Each row is a point on a landscape with many peaks, with its height.
A climber steps from a point to the highest of its 2 nearest points, and stops where none of them is higher. Distance is the straight distance between rows; heights are no part of it.
z217 h=226: [162  97 146 131 143 131  89 121 146 150  80 139 178 102 122  53 116 222
 145 142 143 151]
z661 h=418: [152  97 122 114 139 145 194 106 127 175 124 160 138 138 107 163  38 108
 137 144 114 106]
z350 h=552: [145 140 102 147 127 100 117 163 137 125 129 134 127 153 170  75 122 138
 141 156 133 157]
z547 h=594: [ 92 104 126 104 160 131 107 161 100 103 137 146 166 133 140 173  84 116
  92 154  94  95]
z200 h=420: [165 121 139 122 132 128  90  59 141 135 104 160 152 168 106  81 109 210
  94 168 131  90]
z807 h=408: [192 110 124 133 119  76  81 108 143 124 141 167 157  87 115 147  91 202
 140 155 120 144]
z542 h=422: [145 140 149 134 121 131 182 162 158 150 154 118 147 159 159 125  77 124
 184 146 121 155]
z187 h=225: [135 141 163 157 171 125 145 137  81 133 170 106 101 166 117 135 140 128
 129  90 167 101]
z872 h=197: [ 95 145 162  86 141 145 173 127 136 134 159  97 134 181 118 168 105  97
 188 106 129 120]
z751 h=98: [150 157 159 156  92 140 154 113 125 136 152 129 110 195 120 206 126  78
 113  91 183  95]
z424 h=666: [116  91 170  97 128 129 128 106 123  73 119  94 146 136 127  96 180 208
  99 110 115 159]
z840 h=517: [121 130  73 133 162 133 113  89  89 124 102 148 153  87  90  65 126 119
 127 125 102 121]
z202 h=253: [146 136 122 121 121  92 118  81 164 119 151 150 115 182 174 142 130 105
  61 201 122 137]
z698 h=318: [138 114 102 121 166 126 106 158  80  92 143 196 123 162 122  81 102 153
 113 118 126  77]
z597 h=279: [132 153 135 156 157 175 148 149 133 161 113 106 146  98 115  75  82 161
 181 164 127 115]
z871 h=627: [120 104 161 140 192 135 160 149 115 144 144  90 112  94 166 125 134 105
  72 133 115 138]
z572 h=327: [ 75 136 155  90 128 155 131 122 126 131  96 140 145 164  77 147 135  52
 108  73 157 104]
z543 h=472: [122 127 127  75  99 123  97 133 153 126 169 105 144 120 145 149 139 169
 190 170 107 171]
z13 h=357: [126 114 135 137 187 133 109  88 111 126 149 137  98 127 156 109 176 101
  25 165 125  93]
z191 h=266: [124 122 125 138 174 147 142 100 140 165 124 136  90 154 176 103 160  41
  74 134 154 110]
z577 h=390: [121 116 157 111 118 149 160 154 176 167  62 127 168  79 110 142  50  95
 149 148 113 151]
z6 h=212: [139 155 152 146 134 112 164 116 123 138 179 111  74 146 124 130 131 152
 143 109 162 121]
z407 h=513: [141 103 108 132 120 138 172 104 155 155 108 140 128  71 134 168  69 120
  98 177 100 164]
z321 h=91: [147 152 168 181 100 161 189 137 129 140 135 163 110 160 123 179 108  96
  94  72 161  66]
z675 h=252: [162 133 147 159 153 144 130 150 157 153 104 138 151  99 130  42  91 197
 159 162 135 135]
z650 h=299: [112 155 128 167 124 163 155 128 122 139 130 120 124  97  86  94  81 182
 190 141 136 110]
z935 h=239: [118 187 161 184 120 131 124 156 128 126 152 129 122 150 159 171 100 104
 102 134 127  68]
z811 h=452: [113 165 187 160 140 130 135 174 112 159 173  77 119 141 166 163 126 127
 167 106 140 130]
z908 h=231: [158 141  90 115 113  77 117  68 155  84 137 155 120 169 139 118 146 104
  83 165 134 154]
z938 h=273: [101 112 145  65 183 121 129  80 144 110 134 108 142 163 116  99 145 102
 104 147 116 146]
z931 h=553: [133  77 153  88 146 125 128  48 128  86 109 131 164 130 110  83 154 185
 100 130  99 153]
z205 h=338: [ 75 142 162 112 140 167 142  81 148 135 109  64 120 102 110 146 134  88
 119 127 124 131]
z568 h=312: [ 84 130 130 107 127 107  88 115 127  73 120 114 151 134 133 175 148  99
 111 146 108 141]
z278 h=322: [153 160 155 120 170 138 167 109 145 144 180 163 112 189 158  87 114 106
 115 133 138 104]
z904 h=551: [183  83  97 123 136 126 152 133 140 118 110 140 172  35  97 155  88 132
 147 147 126 173]
z804 h=151: [151 106 112 141 127 130 157 119 101  88 134 152 116  82  92  72 140 211
 140 108 125 147]
z754 h=194: [134 110 142 131 146 134 188  91 115 120 159 134  80 157 119  83 138 165
 125 109 155 123]
z692 h=388: [166 141 148 141 125 116 103 108 156 129 110 151 148 171 135  79  95 201
 130 160 133 105]
z124 h=301: [ 73 123 124  93 128 160 114 171 116 134 163  77 128  90 135 154 171 138
 181  95 119 122]
z95 h=300: [112  96 168 123 103  95 143 139 128 129 112  87 112 132 112 221 132  82
  93  94 128 157]
z501 h=406: [131 142 107 107  58 122 130 155 133 142 144 155 128 156 150 196  88 127
 188 144 110  96]
z269 h=242: [133 142 156 167 167 115 115 138 124 159 130 108 130 162 182 163 146  59
  44 133 135 115]
z623 h=417: [ 85  93 108  95 148 157 153  64 128 141  77 144 130 104 105 142 145  47
  78 137 106 127]
z197 h=155: [140 160 111 151 134 164 125  73 141 170 107 143 118 112 114  71  90 131
 139 171 128  86]
z235 h=446: [178  95 138 101 111 104 106 110 135  98 139 155 140 134 138 140 113 214
 141 157 103 152]
z985 h=122: [151 160 126 151  95 131 166  75 184 170 117 112 113 140 116 132  74 117
 148 164 133 139]
z171 h=192: [161 146  86 153 124 143 113  82 138 118 123 194 104 160 105  66 112 133
 104 144 150  67]
z306 h=341: [ 81 125 170 101 113 129 104 153 112 150 102 112 137 156  80 160 158  74
 125  59 154 122]
z363 h=340: [126 185 142 180  99 126 161 158 181 123 127  83  93 110 153 114 109 111
 139 144 130 164]
z319 h=259: [148  96  88 117 175 109 143 138 137 150  98 129 115 115 153  71 102 109
  98 151 114 154]
z94 h=642: [128 166  89 156  94 108  97 168 141 124 107 134 111 139 163 117 129 120
 171 147 136 130]
z153 h=315: [148 130  83  88 131 115 147  83 135 134 122 156 146 144  98 115  97 132
 185 142 141 150]
z818 h=414: [152 114 152 148 151 129 153 140  95 136 163  54  95 119 119 132 174 143
 148  99 187 198]
z399 h=256: [115 114 145 159 123 128 192 193 128 142 110 101  87 127 144 152 106 109
 126  64 142 157]
z376 h=260: [128 164 104 137  97 136  64 109 144  81 158 149 131 178 134 175 158 112
 126 138 150  82]
z846 h=393: [164 100 138 108 137 143 146 165 182 130 111  98 164  82 142 148  68 125
 147 194 119 184]
z3 h=361: [135 122  67 124  93 109 105 119 125 119 148 149 125 102 118  89 205 125
 173  91 116 167]
z733 h=455: [128 117 149 120 162 177 189 141 137  93 149  89 121  89 116  93 108 155
 164 134 137 169]
z439 h=471: [130 105 143 112 149 141 113  59 134 126  73 152 153 155 125  80 135 183
  93 136 111 121]
z292 h=342: [146 106  87  99 140 110 116 166  99 110 148 179 120 169 133 104 131 138
 138 117 141 114]
z966 h=547: [166  95  71 114  75  97 149  88 129  97 141 136 141  93 111 149 146 108
 166 116  90 192]
z195 h=296: [ 73 125 132  97 169 108 116 113 129 112 126 102 147 130 136 143 134  84
 105 153 103 139]
z159 h=257: [121 139 154 182 144 133 103 162  98 163 103 111 115 150 146 170 133  67
  35 114 143  99]
z198 h=58: [ 79 143 163 178 146 174 131 141 104 138 116 127 113  77 141 145 109 111
  73 131  89  47]
z859 h=206: [163 136 111 104  85  68 108 111 154 107 145 159 113 173 166 127 146 127
 138 157 131 174]
z851 h=415: [128 141 115 159  99  90 158 117 152  98 135  83  85 131 141 159 156 108
 132 114 151 171]
z334 h=534: [131 112 158 133 156 153 160 125 146 130 143  97  96 104 152 111 106 127
  98 148 102 123]
z271 h=480: [116 139  72 121  71 142 120 157 111 139 149 153 101 101 117 144 164 145
 182 103 127  99]
z488 h=437: [111 120  99  65  84 161  80 161 157 124 158 105 146  86 141 173 159 166
 180 164  94 140]
z860 h=293: [163  90 116 114 142  86 129  99 160 131 134 149 127 147 178 126 121 126
  56 200  92 191]
z226 h=643: [143 123  76 115 130 140  81 129 126 134 123 149 184  67 102  69 130 169
 211 114 137 142]
z707 h=626: [ 92 121 148 118 170 136  90 155  80 106 162 117 147 160 120 186 121 115
  99 122 109  59]
z303 h=328: [ 86 113 197  98  98 132 144 170 125 138  96 136 123 119  94 173  86  94
 115  90 100 128]
z672 h=173: [139 120 133 145 132 143 182 108 110 102 142 125 108 121 111  63 154 198
 130  98 155 158]
z325 h=380: [155 138 125 167  92  98 164 114 167 114 126 107  88 113 158 137 120 128
 140 145 138 161]
z696 h=468: [133 135 104 103  69 131 110 164 156 138 140 154 108 129 149  75 173 211
 184 121 139 154]
z705 h=325: [159 140 109 137 121 144 140  88 142 137 130 130 126  84  73  96  89 189
 192 155 141 144]
z736 h=267: [120 155 126 156 148 112 126  93 132 103 118 106  78 123 121 107 169 110
  84 133 145 123]
z771 h=280: [109 153 115 138  87 159 154 128 155 180  90 149 145 140  87 132  64 116
 198 128 139 112]
z486 h=691: [138 122 147 103 114  98 137 118 143 104 160 111  98 160 151  88 179 181
 150 116 151 163]
z759 h=667: [135 141 100 150 103 132 101 118 162 159  58 122 142  89 124 133  74 112
 115 174 120 131]
z673 h=343: [129 164 141 165 138 128 177 169 138 166 134 135  96 142 166 109 111 103
 139 107 142 104]
z725 h=410: [123 127  71 127 117 104 149 142 116 118 121 132 115 132 128 103 168 101
 161  88 136 161]
z630 h=136: [127 133 123 141 118 156 166  53 166 177 122 124 100 130 125  95  83 107
 140 176 130 115]
z507 h=298: [136 173 161 133 167 139 138 130 124 143 163 150 120 200 138  74 131 161
 130 123 152  94]
z517 h=255: [155 124 153 122 145 147 133 100 176 104 108  96 145  93 129 102 108 190
 159 189 123 174]
z313 h=631: [199  79  78 129 105 118 156 103 127  99 144 147 170  56  92 151 120 139
 169 127 103 192]
z32 h=126: [179  85 107 151  98 128 148 143  96  87 123 150 150  70 115  49 173 190
 148  84 128 183]
z592 h=313: [ 86 103 182  95  98 109 137 144 131 115 106 136 133 132  98 204 118  93
  75  99 105 131]
z744 h=354: [159 113 139  95 163 154 163  78 144 138 162 174 144 193 135  88  87 139
 117 162 122  98]
z391 h=458: [130  87 109  94 132 139 184 125 128 132 120 136 119 104 122 165  66 104
 115 151 100 136]
z882 h=283: [104 155 165 143  94 124 154 134 158 143  88 156 109 137 126 157 112  64
  74 127 135 114]
z5 h=323: [140 109 104 140 161 132 157 130 148 158 119 152  83 145 169  49 142  94
  90 134 136 122]
z763 h=346: [171  93  94  98 164 110 145  72 124 132 121 137 129 125  95  88  93 157
 150 137 142 157]
z636 h=428: [148 157 101 137  77 136 128 161 135 148 143 156 122 138 135 153  81 160
 212 143 115 103]
z189 h=62: [ 74 141 138 118 147 139  94 137  85  99 132 106 158  98  98  43 182 183
 136 117 147 134]
z932 h=186: [106 130 145 127 143 120 154 173 165 145  98  94 133 122 194 124 102  72
 101 151 112 165]
z783 h=214: [153 176 178 166 118 114 140 111 139 109 187 123  95 171 154 127 136 157
 124 139 117 104]
z234 h=435: [118 118  98 122 167 135  90  98 130 133  95 159 144 124 137 116 114  79
  79 194 105  98]
z724 h=635: [109 131 112 111 168 115  78  84  82  63 153 165 139 132  91 140 162 137
 105 114 119  78]
z247 h=670: [131 144 199 150 160 119 116 144 132  97 148  85 134 134 155 118 140 187
 117 150 111 141]
z162 h=329: [ 59 150 167 131 135 147  96 179  96 153 102  92 160 145  86 154 150 100
 140  61 155 104]
z652 h=530: [134 158 129 132  77 112 102 147 159 141 144 144 107 193 154  69 168 194
 186 149 153 143]
z136 h=511: [131 153 160 115 113 120 106 136 157 122 174 113 136 137 163 127 119 166
 194 157 105 143]
z166 h=632: [111 141  88 133  50  94 118 116 119 110  81 159 120 119 117 175 155  74
  88  97 128 128]
z983 h=83: [125  83 115 103 115 107  84 148  92 101 109 155 163 125 144  94 199 203
 124  96 108 126]
z36 h=685: [104 117  76 100 134 130 107 106  64  87 146 153 144 123  87 153 157 128
 145  84 109  92]
z873 h=350: [177 144 163 155 136 145 109 106 153 157 140 173 138 160 172  86  90 177
 102 193  98  91]
z714 h=396: [109 116 118 135 170 149  91  98 126 123 131 159 106 130 156 123 133  92
  41 198 109  89]
z447 h=592: [110 170 152 126  84 114 130 119 150 139 154 119 100 165 129  78 194 173
 166 130 178 157]
z790 h=250: [125 159 104 137 104 118  94 137 135 117 162 145 104 198 146 162 170  87
 136 103 186 105]
z605 h=319: [131 104  78  86  89 120 111 165 146 119 155 101 129  75 161 148 204 122
 145  94  96 157]
z393 h=139: [ 95 149 107 109 152 116  49 183 124 124 138 123 152 173 157 139 149  98
 135 137 127 112]
z484 h=522: [176 109  66 128 114  74 100  86 117 118 109 165 162  99 114 117 123 120
 122 134 112 149]
z10 h=348: [100 141 135 130  76 118  89 157 139 122 106  89 107  88 130 199 159 130
 139 119 115 129]
z608 h=734: [175 119  91 126  92 124  78  92 141 136 141 155 183  49  90 105 162 184
 194 112 127 142]
z228 h=391: [162  88 124  96 168 144 173 116 135 149 128 132 137 115 101  56  84 155
 159 135 138 157]
z569 h=544: [121  86 103 119 181 122 111 151  97 123 122 156 161  88 144 139  78 134
  74 166  74 132]
z963 h=470: [157 110  86 119 135  98 110 184 130 150 115 161 127 142 152  44 118 181
 177 139 152 158]
z571 h=85: [107 143 158 153 106 175 163 122 109 147 111 167 101 137  86 159 112  84
 100  73 158  69]
z149 h=97: [146 107 110 142 111 105 122 113  88 102 163 117  88 149 126 234 159 113
  94 106 143 118]
z508 h=484: [166  96 117 101 164 157 143 171 131  95 113 122 171  58 103 120 117 139
 177 146 122 172]
z651 h=213: [ 74 132 120  79 118 148 138 155 134 158 104 138 170 176  98 129 101  85
 186  97 152 128]
z902 h=512: [105 123 110 137  83 137 153 120  97 135  57 166 123  73  74 149 107  89
  85  98 103 104]
z648 h=77: [ 86 118 170 150 122 145 186 136  98 154 103 138  83 109  90 162  97 108
  81  76 121  78]
z265 h=291: [131 119 119 116 153 117 104 132  97  86 126 147 130 123 125  84 116 183
 112 148 105 105]
z595 h=205: [ 67 149 167  84 106 161 148 150 141 147 137 133 161 188 113 167 114  98
 181  92 143 111]
z261 h=127: [118 125 133 114 151 101  97 172 111 120 154 116 114 159 148 145 182 107
 133 104 132 127]
z876 h=742: [153 160  58 165  92 108 111 161 152 145  95 164 123 160 129 121 101 102
 160 136 150 110]
z957 h=419: [157 106  86 109 117  95  90 148 130 151  88 170 160 146 129  56 146 179
 159 112 148 161]
z493 h=316: [137 164 132 176 131 131 108 124 149 131 141 158 130 146 164  90 101 136
  81 176 109  87]
z442 h=199: [177 104 111 158 150 104  94  98 161 151  68 148 172  83 123  53 123 169
 124 127 135 162]
z844 h=330: [100 142 110 129  99 118  88 107 122  84 132  95 124  81 126 195 165 133
 128 125 100 136]
z23 h=264: [ 96 156 195 156  93 130 155 107 160 178  89 112  95 130 116 154 147  53
  70 113 137 119]
z394 h=118: [116 116 115 107 134 113  78 201 113 167 144  92 119 157 153 174 179  99
 145  86 160 141]
z132 h=387: [ 94 128  97  81  95 133 118  98 130 115 110 118 160 104  95 161 145 111
 179 115 112 158]
z590 h=686: [102 155 112 160 139 167  94 152  98 109 162 142 131 153 109 141 161 129
 131  89 171  51]
z260 h=263: [151 142 148 186 144 116 141 154  85 112 165 143  85 124 143 110 119 173
  85 132 125  78]
z49 h=261: [ 77 178 139 149  95 158 147 148 118 148  99 132 124 128 109 125  97 116
 168 116 149  91]
z221 h=550: [129  99 184 142 185 140 148 124  99 166 137  57 112 131 141 164 125 100
  78 118 115 136]
z146 h=284: [111 159 146 153 142 156 112 109 171 115 112  83 134  89 133  91 109 135
 140 183 125 151]
z192 h=106: [170 143 102 150 106 107 158  88 181 163  99 147 118 138 151 131  73  88
 104 188 123 156]
z625 h=383: [156 178 159 157 144 126 172 155 151 162 154 133 135 162 194  93  84 125
 163 138 109 113]
z656 h=368: [115 160 152 152  61 106 102 154 144 119 157 111 108 135 155 203 140 123
 147 124 119 107]
z204 h=262: [110 117 111 119  84 128 172 117 126 115 136 130 102 123 106 177 102 119
 176  91 132 141]
z532 h=510: [105 121 211 138 166 140 141 160 115 144 133  72 138 120 148 193 100  87
  92 114 105 129]
z168 h=385: [125 155 150 127  79 113 130 148 143 118 161 134 130 175 163 200 104 113
 148 150 110 122]
z81 h=271: [115 187 145 137 129 152  93  89 146  82 158 150 141 182 135 164 130 107
 107 146 149  80]
z102 h=360: [152 102 127 124 122 110 133 158 162 116 135 109 149 109 160 165  83 145
 128 202 101 192]
z789 h=211: [166 158  88 147  99 111 112 105 125  94 133 194  96 176 137  97 135 138
  96 140 157  98]
z564 h=578: [130 122 157  99 115 145 135 128 148 107 141 107 148 128 127  79 157 203
 177 132 151 187]
z300 h=174: [128 163  98 144 142 154 153  92 109 121 133 150  99 144 113  93 111 130
 126 137 133  70]
z798 h=514: [115 121  94 108 162 142 127  52 102 115 109 137 138 113  96  79 144 100
  89 126 105 108]
z471 h=409: [143 117 103 107 110 116 106 200 148 144 160 119  99 118 183 101 175 174
 180 112 132 163]
z190 h=333: [161 117 126 111 139  91 133 123 154 142 148 132 138 144 164 149  75 127
 106 196 105 179]
z813 h=166: [ 91 161 148 150 133 113 115 183 149 158  79 104 140 128 174 127 123  75
 112 122 122 139]
z731 h=379: [184 118 109 152 132  96 104  69 155 144 129 140 145  67 104 142  80 181
 116 174 124 136]
z946 h=401: [147 123 110 149 170 113 173 158 135 134 124 115  67 122 165  52 148 132
  99 101 153 165]
z322 h=290: [142 137 145 171 150 126 121 146 123 113 137 166 110 143 156  80 131 161
  53 167 115  69]
z881 h=352: [167 145 114 152 111 121 112  71 137 129 117 131 130  87  88 133  64 179
 152 184 121  96]
z345 h=90: [131 100  99 107 103 104 115 123 100 118 173 117  94 105 128 209 205 116
 123  81 119 131]
z142 h=586: [112 148 132 158  85 135 145 125 155 138  82 131 138  89 125 170  73 120
  93 185  83 135]
z46 h=461: [152 139 127 134  98 131 153 171 148 140 161 122 116 130 166 135  82 163
 212 146 115 139]
z921 h=492: [142  90  90 124 188 104  94 125 127 156 115 172 155 103 146 130  74 123
  67 198  93 120]
z392 h=481: [151 106 128 100 124 101 139  54 118  78 131 135 150 124 106 105 159 153
 123 118 111 158]
z419 h=362: [ 64 135 139  88 111 129 111 133 122 129  99  96 155 118  95 155 169  72
 168  93 146 152]
z339 h=178: [188 118 106 131 156  74  81  88 183 163  89 155 173 108 120  85 111 158
 144 137 153 156]
z238 h=464: [139 129  68 119 123  89 130 114 113 123 101 150 139 138 133 119 136  80
 123 119 120 152]
z830 h=278: [110 156 143 113 163 134 143 134 126 150 152 109 134 165 130  67 128 134
 155 124 158 130]
z687 h=282: [ 82 161 148 121 164 165 107  85 125 108 145 122 141 152 107 131 134  96
  94 151 122  72]
z240 h=355: [ 99 111 187 122 108 152 179 158 157 139  86 113 137  77 110 157  76  96
 109 124  98 154]
z598 h=297: [ 66 156 142 134 187 164 110  84  97 117 120  84 127 123  85 119 154 108
 112 121 142  81]
z713 h=50: [113 163 172 175 151 174 162 119 112 149 150 140 118 104 156 122 107 128
 101 146  81  54]
z362 h=515: [115 116 159  99 138 159 155 163 132  90 160  99 118  99 126 110 168 182
 185 119 160 160]
z218 h=644: [191  84 105 122  99 101  75  81 135 133 130 167 192 101  93 102 155 178
 176 107 112 160]
z155 h=495: [181  67 121  65 103 129 106 108 142 107 168 163 151 109 116 140 139 220
 174 138 112 167]
z682 h=438: [125 112  63  71  91 159 122 123 111 140 170 161 133 121 109 137 143 173
 195 112 107 116]
z156 h=68: [ 77 117 176 152 118 180 154 116 111 134  90 118 108  74  90 152 102 107
  80 115 101  76]
z845 h=433: [149 106 137 116 130 157 165 190 163 134  83 111 175  78 122 128  80 123
 177 147 133 169]
z679 h=449: [144 101 160 109 173 162 178 117 143 130 140 112 121 111 132  61  84 159
 127 162 122 153]
z207 h=430: [133 209 183 183 153 139 125 166  87 168 168  90 138 147 161 151 131 139
 150  97 135  85]
z500 h=265: [140 130 133 156 134 133 129 159 105 105 128 130 101 100 133  94  87 195
 124 151 114 105]
z375 h=238: [112 114 153 129 208 144 131 138  82 125 166 110 117 153 118 111 148 124
 100 102 158  91]
z503 h=579: [128 131  94 116 154 127 100  74  83  91 121 145 139 131 107 126 162  83
  60 125 115  84]
z62 h=519: [135 133 126 147  98 110  91 154  92 146 101 112 105 161 111 194 170  69
 101  79 187 126]
z178 h=356: [139 104 117 104 111  98 106 167 143  99 145 111 106  86 169 139 185 156
 144 126 111 180]
z297 h=295: [130 136  85  98  83 134 125 111 140 165  97 155 148 154  89 148  70 121
 193 137 142 128]
z755 h=243: [ 97 126 128 119  86 154 199 158 115 159 110 149 103 141  84 150 105 111
 169  62 147 132]
z184 h=102: [142 137 172 150  94 109 122 140  98 136 158 112 109 170 119 242 142 105
 105 109 155 104]
z524 h=465: [103  94 123 118 105 150 143  86 118 158  81 175 123  89  90 146 108  66
  75 125 103 105]
z262 h=111: [131 111 153 117 107 130  67 205 103 170 152  90 135 172 143 226 158  92
 123 101 148 103]
z70 h=773: [114 102 194 118 163 144 124 139 134  90 133  74 133 124 141  90 169 215
 110 117 144 149]
z387 h=107: [167 138 164 148 121 114  84 180  76 143 162  74 112 159 139 222 148 110
 105 112 138 117]
z834 h=448: [160 117 133 143 136  92 144 115 118 104 145  72  85 120 132 156 177 114
 113 112 166 172]
z528 h=314: [ 67 135 154 112 174 165 128  96 127 115 122  58 140 107  99 100 141 102
 130 112 128 124]
z31 h=746: [ 97 149 102 136 128 143 124 116  94  99 147 129 110 135  80 153 136 121
 141  85 146  99]
z875 h=309: [129 137 117 147 104 124 178 134 141 138 104 144  97 144 151 146  96  90
 106 110 128 105]
z125 h=651: [ 94 141 142 135 129 163  92 190  84 124 154 130 132 158 113 191 135 125
 128  95 136  56]
z304 h=71: [ 88 125 128 122 132 122  86 153  91  97 125 125 145 149 127  67 207 199
 135 101 130 122]
z54 h=485: [149 119 129 142 149 103 128 129  97 142 125  70  99 164 108 183 175  81
  98 101 173 154]
z42 h=249: [112 192 151 162  89 144 125 163 119 128 115 138 131 155 129 158 103 107
 139 122 136  74]
z373 h=311: [ 87 105 106  89 152 138 145 125 115 114 115 141 148 152  94 157 130  57
  90  93 138 105]
z388 h=562: [184  68  99  93 100 123  96 106 108 119 160 178 173 106 111 115 160 192
 170 111  79 145]
z61 h=310: [100 182 160 188 135 128 137 137 154 130 130  76 117 111 151  93 128 125
 143 145 129 121]
z962 h=518: [100 134  83 140  66 123 111 177 105 134 105 164  99 115 122 171 138 123
 158 105 123  94]
z367 h=477: [153 114  97 149 101  96 136  82 101  72 143 133 129  92  97 123 174 110
 121 105  99 164]
z853 h=237: [139 124 165 147 166 144 141 122 133 167 158 125 104 159 182 138 135  44
  66 156 141  96]
z965 h=479: [147 144 136 176 130  94 132 169 139 133 135 112  86 148 170  65 144 154
 121 126 156 143]
z312 h=308: [124 100 136 135 161 114 120  66 133 120 113 129  95 113 146  84 170 122
  52 150 120 142]
z421 h=565: [ 92 157 105 157  96  92  99 154 113 122  84 118 106 131 143 170 174  81
  94 111 153 124]
z930 h=272: [129 119 133 165 165 132 133 155  89 157  86 107 110 142 129 144 146  78
  53  76 167  99]
z892 h=277: [111  98 123 137 113 101 164 177 113 137 104 108 101 110 132 171 140  87
 114  84 144 155]
z405 h=294: [104 103 113 133 159 140 162 136  90 114 101 125 111 126  91 148 142  75
  80  63 155  97]
z22 h=528: [114  91 177  67 162 139 109 135 141  97 134 113 158 151 154  91 112 178
 103 163  96 146]
z852 h=571: [117 133  74 147  62 118 134 116 101 111  83 153 114  94 102 156 129 103
 132 106 110 111]
z929 h=245: [117 173 149 174 118 127 127  98 147 143 107  80  90 138 132 148 150  76
  89 119 151 129]
z380 h=386: [148 116 110 108 168 158 162 111 127 147 147 176 132 165 135 125  59  96
 119 144 109  87]
z50 h=53: [110 142 149 153 146 116 106 118  98 101 131  93 126  87 101  89 199 171
 109  98 159 147]
z868 h=254: [102 117 152  85 200 144 142 111 111 115 153 118 131 162 122  74 127 114
 115 121 135 115]
z772 h=411: [120 109  72  80  95 145 118 109 114 122 141 145 158 107  86 173 119 143
 210 115 100 136]
z210 h=331: [119 128  68 103  84 115  88 121 134 121 154 116 151 100 129 127 210  91
 166  94 103 151]
z19 h=218: [136  86  92 106 158 112 148 163 151 155 101 129 137 110 181 121  91  80
  83 162 107 186]
z788 h=236: [175 114 167  98 143 143 116 104 182 126 141 105 180 115 108 102  78 193
 166 178 129 166]
z323 h=377: [140 105  71  80 153 109  84 143 117 132 111 165 156 169 131  77 135 125
 158 117 133 147]
z721 h=317: [ 57 121 157 126 141 166 116 180  86 155 142  57 150 115 111 154 159 130
 166  86 160 128]
z406 h=585: [151 136  73 135 110  87  85 102 157 132  87 124 173  84 115 128 101 107
 148 169 117 158]
z429 h=100: [150  75 112 109 108 116 133 140 117 106 109 141 164 114 148  81 192 204
 150 101 114 170]
z352 h=81: [144  81 103 128 143 106 101 126  67  96 170 122  98 120 119 155 193 125
 112  63 126 136]
z627 h=281: [ 85 117 126 107  95 157 156 160 131 121 159 100 132 110 102 177 133 135
 197 108 128 136]
z974 h=591: [138 140 195  97 158 120 101 121 147 126 141 100 153 153 156  95 120 175
 121 179  89 135]
z445 h=232: [164 149 102 153 116  89 119 139 129  89 148 152  87 182 156 138 163 106
  98 125 177 124]
z975 h=580: [148 124  72 146 153 122  96 125  99 126 105 161 179  69  83  74 118 157
 158 116 126 143]
z877 h=150: [104 150 117 139 146 120  94 192 134 128 100 133 154 153 153 113 119  85
 101 133 123 101]
z970 h=228: [154 167 179 162 145 117 145 132 131 125 177 117 115 164 178 177 122 119
  96 139 128 100]
z372 h=478: [ 97 130 177 138 159 138 144 163 108 129 150  87 129 135 160 161 110 121
 141 113 109 104]
z890 h=227: [ 99 120 117  77  78 145 139 155 123 151  88 172 140 135  73 142 112 109
 163  75 132 133]
z907 h=369: [ 76 114 143 101 135 152 170  73 144 124  90  85 119  89 123 147 131  65
  89 123 109 165]

Where does a climber stop that starts at each point below?
z217: z608
z714: z31
z429: z46
z985: z166
z595: z306
z830: z759
z500: z876
z146: z166
z81: z166
z938: z46

Call two points neighbours if one is among the 2 nearest of the other. Go from one point of each pair to the other, from neighbour to neighbour, staying as high as possible. Name the lowest point that can't be avoided.
z759 / z486: z605
z608 / z871: z929
z486 / z871: z679
z31 / z608: z798
z70 / z313: z367
